Points, in no order, along strands that fork, close into loops and pass close to each other.
Points whose rows are less than 80.9 apart are linked; no others are. Some points are linked to none.
K_805: [-32 -12 -20  28 -44 -35 -39  90  58 -23   1 -52   9  26  19 -34  13 -16
  32  28  -9]
K_4: [-12  23  23  15  33  39 -11  -5  -9   4  11 -13 -13 -51  14 -21  33  29
  30   7  -5]
K_334: [ 18  19  -1  14  -7 -25  30 -60 -33  28  19  24  24   2 -53   6 -31   4
 -48   2  -8]
K_948: [ 33  18  14  19  -6 -30  36 -21   3  24  19  19  26 -11 -34   9 -29  19
 -25   8 -13]
K_952: [  1 -36  15  11 -38 -26   9  58  17  -8   6 -24  11  34  18   8 -10  -7
   8   8 -11]
K_270: [-14   1 -49 -41 -15 -32  -6 -74 -18  25  -4  -9 -13  12 -17 -41 -46 -26
   0  -3  23]
K_692: [  5 -24  21   0  34  46  16  18 -10 -11   1  27 -12  10  20  57  19   8
 -22  -7  21]
K_63: [ 14   6   8  16  -3   5   4  52  56 -45   4 -16   7  13  14  -9 -17  36
 -13   9   5]
K_658: [ 15  16   6  12  50  37   6  38  20 -39 -59  58  -4  -6  -5  81  34   7
 -11 -32 -25]
K_330: [-28   8   2 -13  34  29  15 -63 -13  16  -3  19 -10 -29 -45  14  56  14
 -46  -3  21]
K_562: [ -3 -41   8   7 -16 -10   8  43  18 -48 -28   1  22  63  33  24  17 -10
  -1 -22 -34]
K_583: [  0 -12   9   4 -10 -51  -5 -32  -1   1 -10  -3  13   1  -4 -35  -7  -7
  30 -23 -25]
K_491: [-12 -48 -15 -22  15  -1 -22 -34  -6 -33 -16  10 -18  35  32 -13  14  -3
   5 -18  15]
K_643: [  4  15   8   4  19  65 -18  98  23 -58 -13  17   8  11  37  53  17  17
  -1  -9 -21]
K_93: [  5 -17   3   6   1 -25 -13  16  42 -32 -20 -23   8  -1  32 -43  20  14
  34  -5 -13]
K_173: [ -6 -32  18  -5  22  10   6 -31 -23 -20 -12  31  -1  26  -3  27   3   2
 -15 -32  -9]
K_749: [ -1 -16   5  -7  27  49   3  18 -14  -7  18 -10 -29   0  35  24  12  20
 -19  18  36]
K_295: [  4 -11 -29 -17 -27 -43   2   6  43  14  -4 -29 -11  -2  14 -41 -22  -9
  25  21  29]
K_389: [ 36  13  12  11 -36 -40  10   4 -48  37  20  -6  17 -12  -3 -13 -21 -33
  22   0 -20]
K_532: [ -1  10 -21   0   4  17 -19  74  61 -71  -1 -10  14  21  33 -15   6  28
 -15   2   5]
K_338: [ 15   2 -12 -17 -23   4  12 -27 -73  47  30  -6  -7 -12  -2   9 -18 -32
 -21  19  27]
K_609: [  7  36 -25  -6 -16  -8  29 -75 -50  41  20  12  17  -9 -50  -3 -15 -10
 -60   7   5]
K_536: [  4 -23  10   9 -59 -54 -18  63   8  34   9 -17  19  15  -5 -16 -10 -45
  44  11 -19]
K_867: [ -6  18  14   3  35  34  21 -32  -3  13   7   6  -4 -34 -30  17  33  29
 -36   6  25]
K_649: [ -8 -26 -28 -20  -8 -38  -8 -25  31   2 -15 -24 -16   9  31 -41  -7  -9
  21   2  19]
K_835: [ -7  42 -32 -17  -7  13  23 -78 -53  47  13  -3  15 -27 -47  -6  19  -6
 -59  15  15]
K_616: [ -4 -42  -2   0   0 -16   0   8  24 -62 -34  26  19  68  17  20  -2  -1
 -10 -43 -27]
K_983: [  2  10   7  19 -32  -4  -7  67  46 -15  26 -35  -5  11   3 -18 -36  18
  10  25   7]
K_894: [ 17  34 -40 -32 -31 -24  17 -15   7  58   9 -25 -18 -25  -7 -25 -41 -21
   5  34  38]
K_646: [ 19  22   7  20  58  38  13  30  40 -34 -17  38  -6 -13 -15  41  28  39
 -42  -9  18]
K_938: [-26  11  23  12  28  22  -2 -72 -56   9  -7  57  23   8 -68  51   5  -1
 -32 -27 -37]
K_635: [  0   3  25  13  16  -9  13 -49 -42  15  -6  13  21 -21 -18 -11  19  -2
  13 -27 -36]
K_747: [ 13  18 -50 -36 -28 -12  19 -39 -38  56  16 -12 -15 -16 -17 -11 -35 -35
 -25  19  38]
K_276: [  1 -10  -8  -8   9  34 -14  23  11  -8  24 -30 -38  -4  47 -10  -2  13
   9  35  35]
K_602: [-10  -7  17   9  11 -25   2 -54 -23  -9 -18  16  16   3 -16 -21   1   3
  22 -42 -40]
K_197: [-11  -4 -29 -11 -27  -5 -35  41  42   1  14 -44 -33   0  46 -30 -14 -12
  42  52  28]
K_875: [ -3  14  24  22  24  21  -9  17  14 -18  -3 -16  -3 -32  19 -11  19  30
  28   1 -14]
K_307: [  0 -31  13  12 -19  -5  -4  64  24 -36 -10 -19  14  35  40  10  14   4
  10  -1 -16]
K_249: [ 22   5  25  24  15  -6  37  -7  26 -12  -3  22  21   2 -20  25  -8  34
 -25  -4 -10]
K_620: [-24  24  -5  16 -57 -25 -52  79  39  27  37 -38 -14 -13  -2 -44 -30 -23
  56  37  -4]
K_51: [-17   7  37  25  22  18  14 -53 -40   6 -18  59  22  13 -43  62  -8   1
 -12 -29 -50]
K_732: [ -5  -7 -28 -21  14  -8  10 -43  34  -6 -15 -21 -16 -15  19 -35   4  11
   4   4  25]
K_402: [ -9 -41   4 -16   9   2  -7 -39 -34  -5   3   6 -19  38  18  10  -5  -8
  -2 -14  15]
K_670: [ 19  21  19  23  34  27  21  29  48 -40  -7  25   9  -4  -5  28   1  43
 -29  -3  -1]
K_537: [  5   6  29   7  13  16  16 -25 -44  23   7   7  10 -29  -6   9  16   6
   5  -4 -17]
K_831: [  3 -26   7  13 -17 -57 -12   1  24 -10 -15 -24  12   6   9 -46   6  -8
  41 -18 -29]
K_890: [ -2 -19  13  17 -52 -43   0  82  17  14  12 -32  16  25  -2   0 -14 -25
  25  18  -9]
K_660: [ 34  13 -10   3 -38 -47  -1 -19 -49  40  10  11  14   3 -30 -19 -39 -50
   3 -14 -11]
K_147: [  4 -17 -28 -27 -28 -56   0 -47   7  13  -1  -3  -3  26 -15 -32 -55 -18
   0  -8  17]
K_713: [-15  37   2   2  25  38  -6 -22 -20  25  22 -29 -13 -65   1 -29  25  24
  13  24  12]
K_821: [ 13 -20   2  -4 -48 -58  -5  -4 -31  17  13  18  21  41 -27  -8 -50 -43
  10 -21 -25]
K_504: [-28  10  -4 -11  34  12   7 -89 -12  11 -14  22   1 -18 -44  -8  38  14
 -34 -20   5]
K_776: [-22 -23 -24   5 -38 -22 -38  69  55 -17   6 -42 -15  18  37 -35  10 -17
  40  37  14]
K_191: [ 17  -9  -6  -7  40  19  -1  33  33 -54 -30  25   7  23  26  23  32  14
 -20 -26   6]
K_606: [ 15  -4 -17 -16 -18   8   6   1 -41  43  34 -26 -21 -20  20  -5 -20 -15
   6  36  32]
K_41: [-36 -10   2 -27  23  35  -6 -69 -79  25  12  17 -11   0 -27  20  31 -13
 -27 -14   2]
K_378: [  3   8   9   4 -56 -48 -38  66  16  44  23 -29  11 -13  -6 -38 -17 -43
  58  27  -9]
K_326: [ 13 -11  40  13  21  40  26  12 -16   3  -4  33   4   4   0  70   6  12
 -18  -3  -3]
K_189: [ -3 -11  -9   7  -5   9 -21  78  41 -69 -16 -14  20  30  46  -3  27  11
   3  -4 -18]
K_303: [-20  24   2  12 -44  -8 -27  74  40  10  33 -42 -23   2  -1 -34 -43   0
  26  35   4]
K_669: [  9  11  37  28  33  23   0  29  38 -37 -44  24  15 -13   5  25  35  19
  25 -32 -45]
K_548: [ -6  -9  31  17  33  11  16 -35 -14 -13 -33  57  10  17 -26  55   8   2
  -9 -41 -30]
K_33: [  6   9   8   9  50  37  17 -14  17 -14 -11  33 -17 -12 -33  40  40  27
 -46  -6  30]
K_305: [-32   3   7  -7  19  29  -7 -73 -68  14  11  38  10   5 -50  28  13 -11
 -34 -26 -11]
K_361: [  5 -31  -9 -16  27  10 -10   8  19 -48 -21  14  -9  23  43  -1  34   7
  -6 -23  12]
K_172: [  9 -24 -10 -14 -46 -67  -2  -5   1  15   7  -1   3  37 -19 -26 -45 -30
   6 -16   0]
K_174: [  8   4  22  18  41  23  14  -2   9 -21 -55  69   3   8 -22  85  16   7
 -15 -33 -28]
K_950: [ 16   2  27  15 -12  -8  17   9 -34  25  17 -12  10 -18   3  -4   1   4
  19   4 -20]
K_180: [  1   1  28  19  29  29 -10  33  27 -33 -25  -1   5 -19  29   3  33  23
  27 -16 -34]
K_159: [  4  56  -6   3 -16   3   9   2   5  35  33 -29 -11 -51 -13 -39 -40  17
   6  34  15]
K_826: [-20 -27  -6 -22  13  14  -8 -55 -59  13  14   7 -14   6  12   2   6 -12
  -2 -11   9]
K_971: [  9  -5  -2  -9  -7  12  -6  17 -10  20  30 -29 -25 -15  34 -10 -13  -2
  17  38  35]
K_261: [  1  42 -32 -23 -10  17  17 -57 -56  55  16 -24   2 -47 -22 -18  19 -15
 -28  23  20]
K_822: [-19  -9 -15 -19  25   6  10 -74   4  -7 -17   1 -12  -8  -1 -15  19   8
 -20 -15  26]
K_891: [  0   2   0   3  23  64 -28  82  17 -52   2   0 -14   8  45  26  12  26
  -2   8   2]
K_613: [ 15  26  16   8  38  58 -12  76  31 -53 -41  42  -3  -8  10  68  27  11
  -3 -18 -20]
K_930: [ -5   9 -43 -21 -15  -9  -8   2  44  21   2 -44 -33 -24  34 -42 -17   3
  40  43  31]
K_846: [ 13   9 -34 -34 -40 -49  -1   4  35  47   5 -22 -13  -8  -3 -38 -42 -30
  23  23  37]
K_39: [ -2  37  -9 -10   4  22  16 -37 -32  45  23 -29  -1 -57  -7 -21  15  10
  -9  27  16]
K_947: [ -7 -10  -5  -5  -8 -17 -12 -51 -64   9  13  13  13  26 -34  -9 -46 -22
  -1 -22 -20]

How many points has the smallest loop of links through each point below? Write 0 if it is on no loop.
K_303 -> 11
K_305 -> 8
K_249 -> 0

A piece is two or more points that can be reached from each other along the links. Count, over all rows, the pieces, the separate loops (a circle has one, a figure eight two, a Y none), the forks (points with three links) and the tips (points with one).
pieces -> 4
loops -> 2
forks -> 4
tips -> 8

A tip is a point with one link. Name the tips that can be reached along the links from each point below, in the order of the rows.
K_180 -> K_805, K_326, K_669
K_537 -> K_270, K_93
K_826 -> K_191, K_891
K_532 -> K_616
